Each row is a point on a tangle of strands that fork, close into loops and nearly touch. The rows are in no order.
In the rows, 128 means zero.
Points whose rows are less than 40.9 apart are linked; no others are.
z_756: [ 94 143 114 132  79 112 147 158  83 103]
z_254: [151  90  73  61 122 156  91 102 168 116]
z_131: [113 131 141 186 130 127 136  96 141 171]
z_924: [ 96 138 106 134  93 107 129 127 119 101]
z_51: [101 153  45 163 122 135 142  77 172 146]
z_596: [116 131 157 130 135 141  97 133  82 104]
z_685: [138  95  42  66 136 161 107  81 161 110]
z_399: [103 132 117 141 110 119 113 104 138 118]
z_418: [165 122 127 110 134 128 152 124 193 145]
z_181: [ 94 151  71 172 105 111 140  95 156 137]
z_710: [103 122 130 104 103 123  98 127 109  81]
z_736: [ 92 157 135 170 123 114 137 125  83 116]
z_18: [ 94 144  91 152  73 102 156 135 118 126]
z_369: [119 129 163 179 146 134 134 116 111 166]
z_834: [162 126 179  99 164 111 149 143 162  94]
z_648: [ 93 143  91 169  67 104 167 140 108 144]
z_916: [104 131 144 121 119 128 101 129  93  89]
z_25: [158 108 175  93 135 134 134 151 137 124]
z_264: [129 104  40  68 127 149  98  90 156  96]
z_923: [ 92 139 103 166  63 116 166 149  89 146]
z_857: [112 132 120 173 119 124 124  91 152 153]
z_910: [132 141 163 169 174 140 121 143  79 166]
z_112: [160 122 180 107 152 127 151 150 137 122]
z_442: [ 99 119  94  96  66 106 135 161 100  92]
z_942: [113 111 133  91 107 125  87 124 118  82]
z_263: [159 127 165 124 149 110 166 134 173 134]
z_749: [127  98  90  66 109 132  73 112 146  89]
z_675: [165 146 183 128 199 122 155 170 108 133]
z_297: [111 143  59 166 129 150 139  65 182 166]
z_970: [ 93 156 127 159 109 111 147 145  75 111]
z_875: [ 99 146 141 175 131 121 128 115  92 124]
z_578: [ 99 159  59 177 109 119 143  84 165 146]
z_382: [169 127 151  78 153 111 142 133 195  91]
z_248: [156 137 173 149 188 132 146 171  92 165]
z_396: [145  87  97  60 115 143  79 116 159 108]
z_275: [ 89 142 112 159  73 118 163 160  70 140]
z_827: [155 128 167 143 152 113 171 134 162 149]
z_537: [144 140 162 138 169 146  91 158  61 142]
z_173: [128 135  71 162 131 160 146  76 195 183]
z_491: [165 122 166  88 152 112 151 142 172 100]
z_899: [117 145 156 173 163 138 116 129  74 151]
z_763: [174 115 128  69 141 123 138 135 199 107]
z_56: [ 99 126 109 110  71 113 140 162  84  96]
z_816: [162 135 185 110 175 112 158 148 145 107]
z_475: [147 125 167 154 148 122 160 130 148 162]
z_20: [ 95 153  94 170 107 108 130  95 147 132]
z_922: [ 93 148 121 148  91 112 149 150  86 108]
z_616: [146  94  55  67 137 170 108  87 172 122]
z_100: [140 122 171 118 148 151 102 148  83 128]
z_106: [121 105 155  93 118 138  89 128 112  95]
z_500: [141 116 178 101 143 157  93 150  87 117]
z_982: [166 128 145 109 145 113 156 130 191 124]
z_351: [163 141 180 132 186 130 145 174  96 149]
z_267: [129 136 166 129 147 144  94 138  74 117]
z_979: [105 122  88  96  72 104 126 148 116  89]
z_566: [156 147 183 144 205 110 167 160 122 136]
z_800: [157 118 143 127 129 127 148 125 175 153]
z_455: [159  91 137  70 113 139 106 138 166 119]
z_17: [162  89  85  55 125 157 104 114 179 124]
z_59: [170  96  94  53 130 150 124 128 190 125]
z_920: [129 103  62  68 116 132  84 106 153  92]
z_895: [129 132  90 159 124 143 128  84 184 171]
z_115: [120 157 147 173 170 132  98 147  56 144]
z_240: [128 155 150 155 168 135  83 152  52 134]
z_80: [179 106 109  52 135 138 132 136 199 112]
z_145: [125 125 158 181 139 129 143 108 130 175]
z_954: [132 110 168  96 128 148  90 137 101 105]
z_333: [104 132 105 158 114 118 117  92 150 135]
z_167: [ 90 165 117 194 106 111 166 152  61 143]
z_864: [161 137 170 130 177 140 106 173  73 154]
z_590: [ 95 138  97 141  80 104 148 133 116 111]
z_575: [114 126 150 157 127 131 118 110 123 141]
z_169: [ 93 157 117 178  92 114 171 154  61 143]
z_178: [101 129  88 110  85 104 126 132 125  93]
z_209: [146 135 171 155 178 137 137 155  87 173]
z_307: [124 131 109 163 119 133 127  86 172 165]
z_707: [158  97 165  76 123 135 121 144 157 118]
z_11: [101 150 147 181 151 127 122 122  75 137]
z_835: [127 123 168 155 142 137 130 121 109 153]
z_771: [151  88 122  64 111 143  89 124 163 115]
z_243: [105 124 139 151 117 125 112 106 126 125]
z_822: [147 115 154 144 131 128 145 121 159 163]

A fork is a point with three links, a tip a point with one. Leave the first point through the second and follow the links. Name the first fork or tip that comes.
z_923 / z_275 -> z_167
z_864 / z_537 -> z_899
z_910 / z_209 -> z_566
z_264 / z_685 -> z_254
z_816 / z_112 -> z_396
z_578 / z_181 -> z_333

A piece is two or more points that can be reached from each other along the links. Count, over all rows, the pieces, the separate loops (a circle has one, a figure eight two, a Y none), the forks (points with three links) and the tips (points with one).
pieces -> 5
loops -> 6
forks -> 5
tips -> 3

Name the points in between on the shortest way along the links from the first point to the second, in order.
z_169 / z_178 -> z_275 > z_923 > z_648 > z_18 > z_590 > z_924
z_685 / z_382 -> z_616 > z_254 > z_17 > z_59 > z_80 > z_763
z_916 / z_500 -> z_596 > z_267 > z_100
z_56 / z_899 -> z_756 > z_922 > z_970 > z_736 > z_875 > z_11
